A landscape with many peaks, sampled at points; each row gives a point and its height.
From any point a climber steps to the highest of the 2 points nearest to it. It stops when none of these is higher. Distance is the straight distance between rows; heights are no part of it.
Meri h=83: [171 122 152  54 127 169 148 172 178 117 122 165 124  91 143 164 132  90
 169 140 109 129 252 127 167 130 157]
burub h=662: [ 81 165 147 154 170 122 107  91 128 166  98 106 137 115 121  89  92 157
  27 118 123 155 135  96  98 115  92]
pagak h=745: [169 145 129 207 116 150 166  56  86 134 135 146 131 131 102 148 133  69
 155  96 124 151 120  72 124  76 120]
Lebo h=591: [117 113 127  62 184 132  53 117 152 113 125 109 132 116 175 125 122 137
 128 126 136 132 107 169 123 128 152]
Vegug h=622: [123  95 111 147 157 115 133 123  98 116 114 118 111 199 123 144 107 110
 171  57 152 106 131 182 148  88 125]
lovog h=766: [175 139 140 198  99 144 165  96 106 135 139 138 143 130  99 148 143  82
 140 128 116 151 140  82 122  91 116]
zusu h=684: [144 140 167 172 152 150 155  68 138 154 142 118 125  81  99 109 130  69
 106 142 101 194 193  54 109  85  95]
vefe h=19: [151  96 150 108 139 134 108 154 160 105 146 145 163 104 155 193 153 112
 143 143  99 124 154 121 117 132 140]
vul h=285: [113 119 144 184 155 156 152 108  94 173 108 108 123 184  90 109  98 106
 130  70 153 126 161 147 132  77 116]
moli h=729: [ 81 129 140 176 165  74 139 144 131 164 110 100 169 164  88 125 124  93
  38 107 100 120  93  90 107  97  95]
kas h=235: [119 128 146 130 165 125 104  93 148 106 144 125 157 101 169 156 126 136
  79 126 105 162  87  94  89 130  91]
kub h=814: [128  93 132 170 125  94 153 178 115 129 141 107 169 187 101 179 145 105
 131 104 111 107  98 113 130 119 110]
vav h=527: [102 167 127  94 121 164  97 130 123 156 110 139 106 121 113  79 126 187
 104 167 142 139 152 154 139 138 129]
toluv h=304: [ 99 114 147 139  93 135 131 187 118 136 114 132 117 164  77 151 127 117
 136 161 112 109 181 136 151 102 137]
Pamik h=831: [100 148 136 173 111 108 108 143 146 144 107 118 157 156  56 148 140 116
  67 175 111 107 153  91 135  79 122]
Talis h=290: [132  98 150 176 138 155 150 123  97 141 125 107 119 156 107 125 109 106
 144  96 136 150 166 145 130 106 106]
poni h=576: [110 145  84 138  86 134 176 142  90 139 126 129 104 132 124  58 130 184
 160 124 166 111 118 137 133 180 110]
difi h=28: [150  95 138 105 178 135 108 106 160  94 161 119 145 101 187 157 136 116
 152 100 108 154 124 130 110 139 117]
Tum h=247: [111 145 146 159 166 124 112  75 137 124 144 115 143 102 154 128 123 150
  57 109 121 166  77  74  80 124  93]
Seval h=719: [144 150 125 151 106 120 100 107 148 102 145 148 158 112 147 176 155 150
 100 147 138 132  67  82 109 143 130]
figo h=500: [194 162 136 152 123 137 119  70 112 112  96 134  91 146 119 159 101  84
 177 129 147 136 198 152 153  87 167]
bazes h=659: [138  91 131 124 127 105 109 149 151  96 157 121 158 127 167 179 145 130
 133 122 126 126  78 124 109 137 126]
Femo h=59: [162  92 150 169  95 159 181 159 123 102 154 144 139  91 136 138 160 114
 153 146 108 139 141  73 105 142 107]
gedi h=528: [ 80  97 116  73 124 124 108 176 126 147 130 121 124 152 135  96 126 151
 146 120 149  95  86 196 144 139 136]
zos h=905: [144 139 125 114 155 121  60  54 153  87 148 107 141 123 177 169 114 140
 104 105 142 160  86 119  94 134 136]
Sagu h=587: [104 140  87 135  72 130 167 167  91 120 119 122 112 153 119  95 144 152
 167 134 154 107  96 148 141 173 125]
nisa h=538: [174 104 124  48 162 148  98 108 148 101 138 152  94  89 183 120 132 121
 185 127 127 141 155 170 146 142 171]
sukop h=426: [158 120 183 126 153 151 136 101 173 116 153 139 150  65 142 168 127  92
 117 113 103 182 190  77 104 128 110]
gimu h=655: [152 170 103 214 116 141 166  69  75 134 126 143 126 154 105 118 118 116
 126  79 165 134 101 119 125 106 129]
tuz h=455: [215 130  90  70 104 122 143  95 156  83 109 176  57  84 156 124 136 133
 184 146 107 118 143 176 190 152 187]
nim h=308: [ 73 121 150 100  80 134 110 209 131 130  96 139 111 159  77 152 147 128
 133 181 106  99 189 145 167 118 137]
medu h=813: [113 102 106  77 126 106 111 168 148 119 149 119 149 128 168 133 163 131
 143 149 121 100  44 142 118 155 134]
kofe h=657: [168 178 132 175  99 145 122  50 120 123 120 142 129 116 115 160 128 108
 112 137 133 149 131  72 120  86 143]
Rori h=718: [ 88 110 111  83 133  63 112 199 136 154 146  96 157 175 139 138 138 131
 100 130 128  96  51 152 134 160 152]
dob h=344: [155 171 146 130  82 140 106 122 147 119 101 159 105 109  93 151 137 141
 111 208 124 139 186 111 148 113 162]
todi h=444: [150  98 178 100 152 153 149 137 202 121 148 147 156  58 148 145 138 103
 118 139 108 164 205  82 116 131 121]
Pavum h=789: [119 159 124 168 107 140 123 115 120 134 128 132 137 129  94 117 142 158
  86 177 138 131 133  73 121 126 114]
Kad h=856: [ 98  76 157 128 199  98 136 171 137 135 125  81 154 135 132 131  95 111
  92  98  86 152 126 130 104 120  81]
Muro h=771: [161 128 101 113 163 128  82  72 143  85 150 132 110 110 162 136 142 136
 157 118 157 152 103 144 113 150 141]
Seve h=412: [122 128 185 134 167 140 115  78 175 120 141 111 138  65 150 148 111  81
  99 121  97 187 187  69 103 115  99]
Lom h=737: [ 97 130 109 105 107  84 124 190 130 148 128 119 153 197 117 154 119 146
 109 129 135  97  86 155 141 147 144]
Mok h=397: [144  96  97 121 102 127 145 156 120  87 154 141 128 123 152 145 154 131
 177 138 131 104  87 122 121 160 134]
kof h=485: [204 129  79  57 117 137 139  98 125  93 104 166  43  88 141  81 131 140
 200 142 120 117 122 183 170 145 180]
Penak h=801: [ 59 144 141 137 116 113 135 181 121 167  97 112 135 170  78 126 130 138
  86 147 120 105 136 138 134 118 116]
pir h=647: [ 76 179 118 199 127  84 161 112 101 194 116 121 167 164 102 113 104 139
  75  54 153  80  81  95  95 103 116]
guge h=353: [171 163 109 119  74 138 109 125 124  88  95 150 109 127 122 145 141 162
 148 169 147 112 114 130 152 144 173]
seded h=295: [152  98 151 159 113 160 162 141  95 133 136 121 102 139  99 127 116  97
 171 117 112 145 199 133 133  97 106]
Nen h=487: [151 110 109  89 101 149 146 160 108 101 110 149  61 136 125 114 114 130
 205 136 122 119 153 186 179 140 156]
tezap h=683: [155 114 142 125 126 125 110 120 157  96 156 140 158 105 160 185 156 137
 120 144 136 140  88  96 116 139 130]
Rasom h=224: [113 101 141 116 188 111 106 125 142 119 155 109 160 104 180 130 129 136
  91 104 110 145  60 116  78 145  91]
rovez h=661: [153 178 146 173 110 140 123  54 149 126 137 144 127 102 112 172 134  72
 106 155 110 161 171  57 116  80 154]
zagef h=700: [141 154 154 170 115 130 117  93 151 123 134 128 143 112 102 177 152  93
 102 152 100 132 151  59 115  82 130]
sirut h=49: [187  97 133 139 117 137 173 121 132  98 166 139 121  86 153 134 140 123
 153 113 118 152 123 116 115 149 107]
sof h=42: [177  87 136  98 128 158 150 134 131 111 164 147 121  83 171 106 144 132
 165 134 135 155 133 136 110 156 125]
Guka h=788: [140 129 142 212  97 139 164 128 107 149 131 136 139 130  82 139 149  97
 126 136 117 120 124  64 119 105 109]
Dotov h=637: [117  81 117 130 167 101 111 139 128 110 143 104 143 173 143 169 120 124
 138  70 132 122  95 154 124 129 113]
susuz h=669: [126 170  95 219 129 142 144  38  75 167 113 130 127 164 109 108 104  92
 133  51 174 110  92 123 118  91 133]
Feso h=688: [ 73 166 144 168 163 101 105 112 136 165 105 108 144 117  84 100 113 122
  13 124 110 132 129  71 108  88  96]
rif h=778: [ 81 104 155 141 137 115 127 187 142 151 119 110 146 122  86 110 143 121
  79 152  85 123 164  99 115 113  83]
Vuda h=764: [148  83 161 158 152 116 143 116 132 118 144 113 159 126 150 180 128  89
 119  96  95 159 119  78 102 101  92]
lumik h=490: [ 94  87 162  71 172 150  96 173 154 148 125 113 142 103 144 133 135 123
 110 156  95 131 166 146 122 116 118]
puvem h=523: [192 171 112 143  94 118 112  61 118  89  92 148  90 139 116 173  98 109
 149 133 135 132 171 151 164 112 187]
Zilo h=274: [146 131 129 175 137 153 146  66 105 119 158 116 119 114 139 121 117 124
 115  91 136 170 131 106 112 123  99]
Dazop h=784: [145 138 125 189 113  97 135  92 101 112 145 119 156 166 115 189 137 108
 127 106 133 131  73  86 115 103 122]
bitu h=106: [201 137 128  83 114 135 124 121 170  92 111 170 106 101 152 182 130 116
 172 151 115 127 177 136 163 129 188]
dinuz h=656: [ 87 184 103 192 113 102 155 105  90 171 127 135 157 153 101 115 123 151
  84  90 159  96  87  88 114 111 111]
toki h=621: [ 93 134 126 143 151 149 145 118 100 155 126 119 121 138 129  55 102 173
 110  81 162 126 125 165 116 146 103]
sim h=795: [152 108 155 168 154 120 121  58 130  99 155 117 159 111 163 184 119  93
 115  85 118 169 103  86 113 100 108]
vedam h=207: [106  91 100 101 191  96 116 129 153 108 148  96 150 150 163 112 137 143
 148  72 148 113  47 155 112 163 116]
nefa h=370: [144 154 105 114  88 137 121 134 116 110 118 145 103 131 131 123 142 160
 157 154 154 105  99 149 140 155 142]
Liso h=833: [172 142 122 132 136 127  76  47 163  77 145 117 118 107 173 158 117 113
 131  98 153 158 114 128 107 135 153]
Nup h=749: [117 128 160 154 137 146 113 108 125 136 123 109 133 130 118 139 123 128
 111 135 120 155 183 117 120 103 105]
fusa h=635: [ 70 189 111 171 156  68 157  87 102 196 128 126 147 149 126 102 119 163
  58  52 182  76  74 105 103 120 114]
nisob h=592: [122 125 124 125 100 153 133 144 103 125 105 133  94 163 102 112 116 150
 163 135 154 130 162 162 150 115 133]
fodot h=774: [ 98 129 146 133 129 145 124 150 126 141 131 120 127 135 105 117 133 143
 110 154 117 134 159 131 130 118 114]
lukez h=505: [190 121 100 120  90 130 161 135 109  82 110 153  65 142 124 135 122 122
 210 125 125 112 144 177 179 132 158]
gab h=742: [ 97 121 143 174 150  85 166 146 115 156 126  93 177 164 112 121 109 114
  76  78 118 113  85 110 102 109  93]
Nidel h=284: [137 113 141 155 147 151 140  90  96 127 124 113 111 135 130 115 107 129
 138  95 151 156 147 143 115 123 109]
tukov h=631: [ 74 148 124 145 160 127 123 112 113 171 116 106 135 134 126  68  96 192
  73  86 159 114 116 146 106 154  92]
rez h=63: [156  92 133 138  67 146 177 170 125 113 151 146 121  97 130 139 159 108
 171 156 103 131 175  99 125 152 128]
zivu h=681: [110 158 136 117 157 130  70  91 154 132 126 117 137 119 152 131 119 157
  92 133 149 133 105 149 109 141 125]
Zugu h=630: [196 123 146 145 104 153 158 113 135 118 118 151 100 113 120 148 110  85
 153 143 119 153 208 116 151 106 134]
Guniz h=712: [ 78 139 140 167 187  72 124 133 123 159 108 101 143 135  98 103 112 103
  18 112  84 130  98  73  94  81  85]
rapod h=554: [ 55 153 103 113 125 114 149 162 110 171 121 119 145 140 136  58 134 185
 128 112 172  99  90 152 113 180 111]
nop h=162: [135 115 110  25 147 134  57 136 145  89 120 143 112 135 159 126 128 129
 188 131 125  86 113 188 173 123 192]
Gada h=644: [ 74 167 139 152 167 144 122  97 111 168 117 109 141 111 126  79 106 184
  63 101 141 141 136 127  99 129  81]
fudum h=187: [ 92  99  96  44 157 103  81 157 142 125 143 106 134 156 160 105 142 133
 152 117 146  86  47 190 135 131 173]
Fupoz h=857: [109 145 135 194 111 131 117 126 133 150 115 132 136 125  68 132 157  92
  91 169 113 122 166  68 126  77 111]
Fov h=725: [122 123 163 124 151 147 124 110 143 133 118 108 120 123 112 150 113  98
 139 122 108 159 229 126 137 100 124]
vesa h=578: [103 166 112 123  88 146 138 154  95 132  92 139  86 156  89 106 105 171
 141 147 158 114 146 164 152 133 142]
Madum h=735: [126 125 162 173 139 133 123 106 135 130 140 124 152 107 117 142 143 105
  98 126 106 159 136  62 101  99 102]
duto h=174: [124 101 117  45 160 124  67 148 142 111 131 134 123 139 166 110 132 137
 180 119 141 101  78 183 149 133 159]
petid h=116: [193 142 129  51 108 149 120 158 171  98 102 190 110  75 162 179 134 109
 183 156 115 105 161 150 158 136 202]
kuvu h=565: [ 75 148  92 120  88 133 172 157  96 152 129 129 129 119 135  40 134 186
 142 136 166 111  86 139 129 194 101]
Kirav h=461: [126 100 176  96 160 138 103 149 196 129 135 140 165  69 142 151 146 113
 107 155  85 151 197  94 112 124 117]
tof h=664: [186 147 145 106 124 152 137  89 147 114 125 139 109 102 129 161 110 106
 144 150 120 158 205 137 139 124 158]
konu h=646: [117  89 130 124 156  92 113 156 144 107 163 107 141 160 146 156 139 130
 129  98 131 127  68 134 109 151 110]
lovad h=549: [183 159 115 135  90 134 129 116 108  91  88 148  85 144 107 170 114 135
 174 145 128 126 154 149 176 125 178]
mup h=804: [109 140 130 208 103 135 171 137  94 143 139 127 155 136  61  97 152 120
 104 150 132 123 134  67 121 114  97]
Vitu h=869: [ 74  87 150 116 178 100 140 205 128 152 126  99 152 145 131 115 108 111
  86 110  88 117 119 145 117 136  91]
Boguf h=671: [ 95 138 121 141 142  94 123 133 130 144 125 107 167 142 133 106 130 169
  85 112 136 123  68 135 111 155 112]
nunug h=398: [110 137 173 146 162 124  95  62 152 130 136 105 148  99 142 156 110  77
  81 113  92 174 168  76  94  81 112]
mevob h=750: [ 75 108 119 159 147  76 181 166 117 180 121  85 153 161 119 100 113 141
  73  72 130 103  94 122 100 143  88]
Ver h=711: [106  95 181 172 163 140 144 109 142 132 147 108 140 102 112 120 134  85
 105 122 102 174 171  68 106  96  85]
Mim h=841: [ 76 102 124 117 146  68 150 224 135 170 127  86 152 160 115 119 119 129
  64 126  99 116  83 134 118 171 124]
Vud h=780: [102 100 114 113 106 113 145 186 133 111 152 107 161 124 145 130 162 137
 146 159 111 112  65 123 119 175 113]
Koro h=430: [113 106  85  85  89 129 143 173 104 106 147 110 109 123 156  88 163 134
 206 133 140  82  55 160 133 176 150]
ribo h=97: [215 142 132  76  97 136 156 115 169 115 110 185  92  91 147 167 116 108
 169 158 111 139 212 136 160 132 172]
ludoz h=569: [115 122 150 113 101 175 154 166 105 150 118 135  85 115  91  93 122 141
 141 169 117 148 218 153 165 125 124]
Gure h=707: [161 190 115 198  96 145 140  65  87 138 134 148 133 130  93 143 133 140
 108 144 147 139 112  86 123 105 140]
Fem h=633: [ 90 123 140 122 143 117 127 166 140 134 145 126 167 101 140 129 153 153
  85 168 105 130  81  96  88 152  91]
dore h=604: [108 121 150 115 135 126  95 130 164 129 139 124 155  77 133 137 149 148
  68 174  95 143 104  74  95 138 106]
Zegar h=282: [100 120 143 201 159 142 142  80  96 164 104  97 137 164 107 119  78  86
 125  43 146 118 142 151 113  81 120]
kana h=450: [ 98  93  89  61 114 122 135 173 113 107 132 130  99 136 144  74 146 134
 195 126 126  84  82 184 151 158 155]
Kuzof h=821: [100 154 126 187  87 130 143 141 121 140 134 130 148 116  84 123 163 141
  76 159 111 110 123  57 118 113  95]
Pud h=609: [169 110 154 124 107 150 178 133 153 132 129 152 111  98 116 134 124  87
 154 153 112 158 251 114 149 110 131]
ravu h=300: [109 113 147 156  99 156 160 153 109 139 119 122 120 162  86 140 131 111
 155 132 115 124 195 135 151 103 117]
tebe h=35: [159  78 149  95 163 167 131 134 166 108 157 139 136  82 196 126 145 106
 171 114 122 162 146 136 112 158 120]
guz h=632: [129 108 101  70 102 148 138 136 110 122 145 138 107  95 151  56 153 164
 182 160 138 125  85 151 136 170 124]
lekev h=488: [173 107 127  82  90 158 147 166 132 107 125 169  82 104 142 124 123 116
 202 151 108 119 183 159 160 145 147]
ziko h=767: [ 60  96 142 143 140 100 162 204 130 164 110 100 146 128  98  88 129 132
  56 149  89 119 128 102  96 138  71]
Zonol h=459: [184 205 114 177 110 146 125  28  89 132 108 136  94 111 108 135  88  84
 113 141 136 150 170 109 129  88 160]
nofu h=708: [166 156 122 157  93 154 158 102 101 124 137 154  99 110 119  98 133 159
 133 154 144 152 143 113 132 138 129]
famag h=385: [158 123 114 140  90 138 133 134 115 103 132 142 135 118 144 133 140 154
 149 141 139 119  95 130 133 158 122]
pozes h=23: [157  86 148 106 156 132 102 138 173  88 146 140 156 104 190 185 130  95
 155 110 112 142 149 118 120 120 128]
tepul h=672: [118 194  95 196  93 137 154  99  72 150 122 139 147 148  89 117 131 145
 111 127 152 116  96  90 120 107 124]
Mima h=78: [152  99 156  71 130 176 154 186 150 120 132 154 106  94 138 134 124  96
 170 134  90 142 229 140 155 133 134]
gadil h=629: [111 122  84 114 129  98 120 138 129 116 132 122 133 151 137  97 147 166
 162 112 163  93  60 166 128 169 121]
gosi h=618: [ 86 180  87 151 152  76 117  91 120 183 118 128 146 153 144 100 111 179
  71  68 197  83  81 130 116 139 119]
ged h=790: [ 77 106 133 127 128 114 124 180 131 153 121 103 134 157  99 121 125 134
  93 142 114 123 147 143 116 129  96]
fuvis h=441: [169 192 134 157 111 134 107  30 116 141 119 117 100 113 106 119  76  66
 117 130 140 170 203 139 143  96 153]
pid h=480: [189 173 118 176 103 138 132  43  93 123 108 127  96 150 112 152  95  77
 145 121 151 138 154 142 141  82 163]
ser h=837: [150 133 147 143 152 115  85  67 152  79 160 129 152 113 179 197 125 113
 120  92 121 165  97  97 107 115 123]
deze h=400: [179 170 125  81  97 136 111 102 145 104  84 171  83 104 126 152 118 148
 160 187 123 134 167 155 160 140 184]
Rog h=89: [213 137 147  59 113 143 162 150 179 123 102 176 117  83 123 165 108  90
 168 150 116 139 251 125 168 129 171]
Vis h=371: [173 163 135  86  96 148 115 105 159 120 108 162  91  82 121 139 126 144
 121 201 127 145 199 131 150 133 168]
big h=327: [173 181 130 123  79 134 100  92 133  98 113 153 108 111 115 159 131 145
 124 189 141 127 144 116 152 127 167]
teto h=469: [119 119 100  69 108 141 124 169 105 112 126 150  82 141 126  92 128 146
 200 131 140  94 117 198 167 147 156]
Vetu h=605: [122 137  73 116  94 121 153 144 117 108 131 141 109 152 122  85 132 170
 184 109 171  99  64 154 131 176 136]
lobad h=751: [147 170 120 176  92 138 140  94 107 126 119 135 123 115 106 131 128 141
 104 168 137 134 140 106 131 117 129]
momod h=620: [ 93 127 129  69 191 132  74 111 151 142 126 106 141 109 171  81 114 160
 111 128 143 134  97 175 109 141 117]
Fiza h=476: [ 96  97 164  72 163 141  91 171 187 145 119 129 153  88 133 154 143 117
 115 173  91 132 202 112 123 115 132]
vadiv h=596: [ 87 189 102 154 140  88 100  69 131 159 116 117 158 155 126 127 110 167
  50  88 168 104  74 115 114 130 126]
tufu h=74: [113  87 146  68 118 164 150 207 123 132 145 143 104  91 132 105 134 115
 173 153  90 136 205 148 151 151 122]
fufo h=697: [158 127 161 117 153 147 116  86 148 120 129 120 113  97 146 153 105 101
 135 137 124 174 198 129 124 109 138]
Dol h=693: [135 134 122 199 141 102 139  77  95 143 125 102 155 179 123 160 113  90
 114  47 158 107  74 115 109  91 120]
zozot h=628: [121  83 135 151 166 114 119 117 121 121 130 101 135 189 131 157 100 106
 147  54 146 126 121 166 130 103 119]
Lag h=326: [122 147 162 115 103 132  94 141 146 134 108 138 107 117  99 148 138 122
 116 183 118 129 205 133 156 108 153]
Bul h=215: [109  98 115 102 184 101 103 142 148 127 151 104 164 133 182 105 129 143
 115 111 128 131  42 153 102 155 102]
nivap h=547: [182 132  67  85 156 144 113  77 132 104 142 134  69 101 150  58 125 165
 174 118 163 137  94 170 135 162 152]
rifam h=698: [128 108 172 174 156 145 155 111 133 145 149 112 135  92  97 110 128  69
 110 143 103 173 221  65 113  85  91]
Fedun h=427: [222 155  97  94  89 125 122  97 142  84  89 173  68 110 140 159 133 146
 176 163 130 113 143 154 172 140 191]
ruke h=720: [136 137 126 115 139 130  88  93 145 109 142 131 115 118 164 118 128 164
 125 133 142 140 106 142 109 139 139]
Lofif h=812: [ 79 134 115 166 109 112 130 183 127 162 101 109 145 172  53 128 143 117
  81 169 114 102 148 106 146 101 125]
mut h=649: [ 90 140 138 101 168 137  99 123 134 150 113 120 132 122 136  95 120 174
  88 134 135 135 103 147 110 150 109]
nobo h=132: [172 128 124  20 124 141  97 142 159  96 107 182  99  63 163 140 138 121
 192 176 111 103 148 170 176 123 210]
gumi h=55: [154  91 142 166 114 148 178 116 122 107 170 149 128  82 142 128 147 129
 136 128 111 163 124  71 103 145  92]
tanap h=199: [107  82  80  74 174  91  99 139 151 108 150  92 149 150 156  99 138 129
 168  94 148  97  46 180 115 152 149]
gem h=855: [ 65 112 134  85 157  82 123 213 144 166 119  95 156 159 122 103 125 135
  59 135  91 112 107 161 120 145 107]
remu h=748: [103 136 102 115  86  89 126 188 113 122 129 114 156 165 118 135 142 150
 126 138 137  96  94 130 127 153 130]
Ruko h=558: [120 169 114  89  81 137 105 159 112 135  85 147  80 149  95 117 115 184
 135 162 155 101 122 176 181 146 170]
bim h=262: [136 138 133 178 150 129 140  79 104 111 155 127 149 117 146 137 127 154
  95  88 131 156  86  78 103 129  91]
Vugip h=315: [ 96 134 140 102  87 138  94 188 144 144  96 151 116 128  78 133 145 140
 115 204 102 113 195 132 163 120 153]
Ruf h=585: [156 111  82  91 138 161 137 101 119 123 153 140  78  97 154  49 145 169
 182 135 157 133 100 158 131 173 136]
nur h=830: [ 80  98 121 139 122  64 166 211 128 155 139  90 170 161 116 116 140 120
  84 119 104 113  70 106 111 163  96]
por h=615: [105 116 113 146 113 117 149 140 101 133 105 112 107 202 109 127  94 139
 157  74 166  96 126 188 149 111 144]
dogi h=512: [178 106 119  65 142 155 128 132 145 112 139 162  77 104 158 107 110 119
 193 135 124 134 176 176 154 141 154]
keb h=66: [129  84 134 109  94 148 159 198 127 110 137 134 121 123 143 156 154 122
 175 141  99 121 156 125 133 146 133]
Bet h=650: [ 87 141  96 129 132 106 117 128 131 144 133 118 137 168 143 100 126 178
 116 106 176 110  60 152 122 160 109]
nuzol h=149: [143 117 117  24 131 140  75 166 151  94 110 170 110 113 157 145 126 114
 199 146 115  81 139 172 183 110 204]
tiva h=545: [ 83 192 123 127 126 100  81 129 131 163  99 126 156 137 110 119 133 192
  52 157 149 112  86 124 122 144 121]
pezu h=724: [139 153 120 219 122 146 158  79  89 138 126 143 138 150  95 161 124  63
 118 109 128 125  92  68 120  82 125]
Gubat h=680: [119 160 118 202 144 121 117  46  93 159 118 115 137 173 123 139  94  89
 119  45 167 118 101 136 113  89 142]
Pigu h=842: [102  81 173 127 204  82 112 152 137 134 125  84 155 154 139 163  98  89
  85  71  83 161 141 132 113 100 103]
ladu h=694: [101 125 124 111 160  72 113 162 147 154 137 108 161 167 133 134 127 151
  83 112 138 109  47 153 113 152 127]
fopu h=606: [110 120 114 139 111 128 142 152 104 133 111 119 120 179 100 127 124 147
 153 110 151 110 117 161 145 128 140]
Sarat h=706: [116 155 128 212 134 118 150  96 102 164 122 122 157 166 103 152 112  78
 103  75 138 117  81  94 115  78 119]
Kunov h=760: [ 71 100 139 161 137 105 165 182 115 158 126  93 145 137 107  79 122 133
  88 111 112 119 117 115 108 149  77]
Gekaz h=542: [ 68 121 108  86 115 131 123 162 121 161 117 119 128 139 124  68 130 168
 141 132 143 100  89 176 132 169 117]
golor h=411: [142 100  95 102  74 125 157 169 120  92 154 134 135 117 162 101 170 139
 189 158 137 102  56 139 117 179 130]
lup h=570: [ 98 190 117 142 129  81  89 104 136 146 120 136 165 159 126 144 128 169
  56 127 145 115  70 106 115 141 127]
rol h=822: [103  95 132 162 115  66 164 195 124 144 148 102 171 179 112 156 123 102
 101 112 106 115  78 109 125 130  99]
Duk h=516: [ 75 103 126  61 149 131  78 181 130 141 125 113 144 157 153 129 121 149
 120 135 132 100 105 192 142 141 135]
gavit h=763: [112 127 106 143  85 107 151 171 113 127 149 114 153 149 136 130 165 147
 133 146 139 103  67 107 113 168 108]
Fafen h=803: [143 113 125 180 107 111 143 138 103 114 140 117 161 188 104 185 141  89
 134 122 131 108  93 113 127  97 126]
finom h=514: [195 118  72  62 150 138 118  82 126 105 127 153  45  93 146  61 123 150
 191 120 140 135 141 192 155 164 163]
Mola h=566: [132  94 133  58 176 154  81 120 148 105 141 127 121 105 187 132 129 119
 167 125 134 124 133 172 131 134 156]
Let h=552: [105 142 137 107 116 170 129 141 113 157 119 136  88 120  96  62 117 164
 127 172 139 148 197 152 156 138 120]
rakun h=520: [ 94 186 130  96 111 142  81 125 117 161  99 140 133 128 110 109 131 192
  82 173 160 126 111 133 134 151 129]
Getun h=670: [183 138 128 155  94 156 181 106  88 141 135 156  90 129 107 100 117 121
 141 150 133 160 188 115 138 117 116]
nemi h=70: [122  68 140  72 119 157 151 203 138 125 148 138 136 104 155 127 151  91
 179 128  88 123 163 145 138 146 132]
feduz h=757: [135 135 128 168 108 111 130 105 122  95 154 134 159 134 125 163 149 141
 117 120 128 123  63  78 107 120 110]
Dod h=589: [148 138 147 121 121 159 153 142 126 133 121 132  98 115  94 115 130 106
 145 169 112 149 232 125 163 108 127]
moza h=504: [ 82 112 151  66 171 138  71 170 146 142 119 121 133 143 147 136 114 134
 113 140 104 128 144 178 130 120 130]
ganes h=651: [107 125 124 133 133 119 130 138 137 124 153 120 152 121 137 117 140 170
  89 132 131 144  72 111  97 159  93]
dodi h=685: [135 109 108  73 121 160 128 151 125 107 161 131 138  82 177  73 161 147
 170 164 131 124  77 141 118 165 146]
gesar h=526: [212 134  99 140  79 134 171  99 103  92 106 145  79 145 114 159 126 127
 187 140 125 113 149 144 165 111 161]
ref h=278: [137 122 130 191 160 143 133  66  96 135 125 100 111 166 129 133  90  85
 147  41 162 136 146 166 128  87 134]
fovan h=747: [137  96 103  74 123 123 116 137 136 104 167 120 148  93 175  97 167 147
 170 147 126 119  39 134 110 169 143]
mamen h=573: [154 140 134 120  93 144 135 131 122 116 105 149  92 145 107 141 123 133
 154 149 130 125 172 149 160 119 147]

Two climbers start at each pair of points below. Name the first point that both come to, or write -.
Vis and Let | -
tiva and burub | -
ref and zozot | -

For each start below, name every point that the climber comes to, in order.
toki | Gada > burub > Feso > Guniz > moli > gab > mevob > Kunov > ziko > rif > ged > Penak > Lofif > Pamik > Fupoz
por | Vegug > zozot > Dotov > konu > bazes > tezap > Seval > feduz > Dazop > Fafen > kub > rol > nur > Mim > gem > Vitu
ludoz | Dod > Pud > Zugu > tof > fufo > Fov > Nup > fodot > ged > Penak > Lofif > Pamik > Fupoz
rakun | tiva > lup > vadiv > gosi > fusa > pir > dinuz > tepul > Gure > lobad > Pavum > Kuzof
tukov | Gada > burub > Feso > Guniz > moli > gab > mevob > Kunov > ziko > rif > ged > Penak > Lofif > Pamik > Fupoz
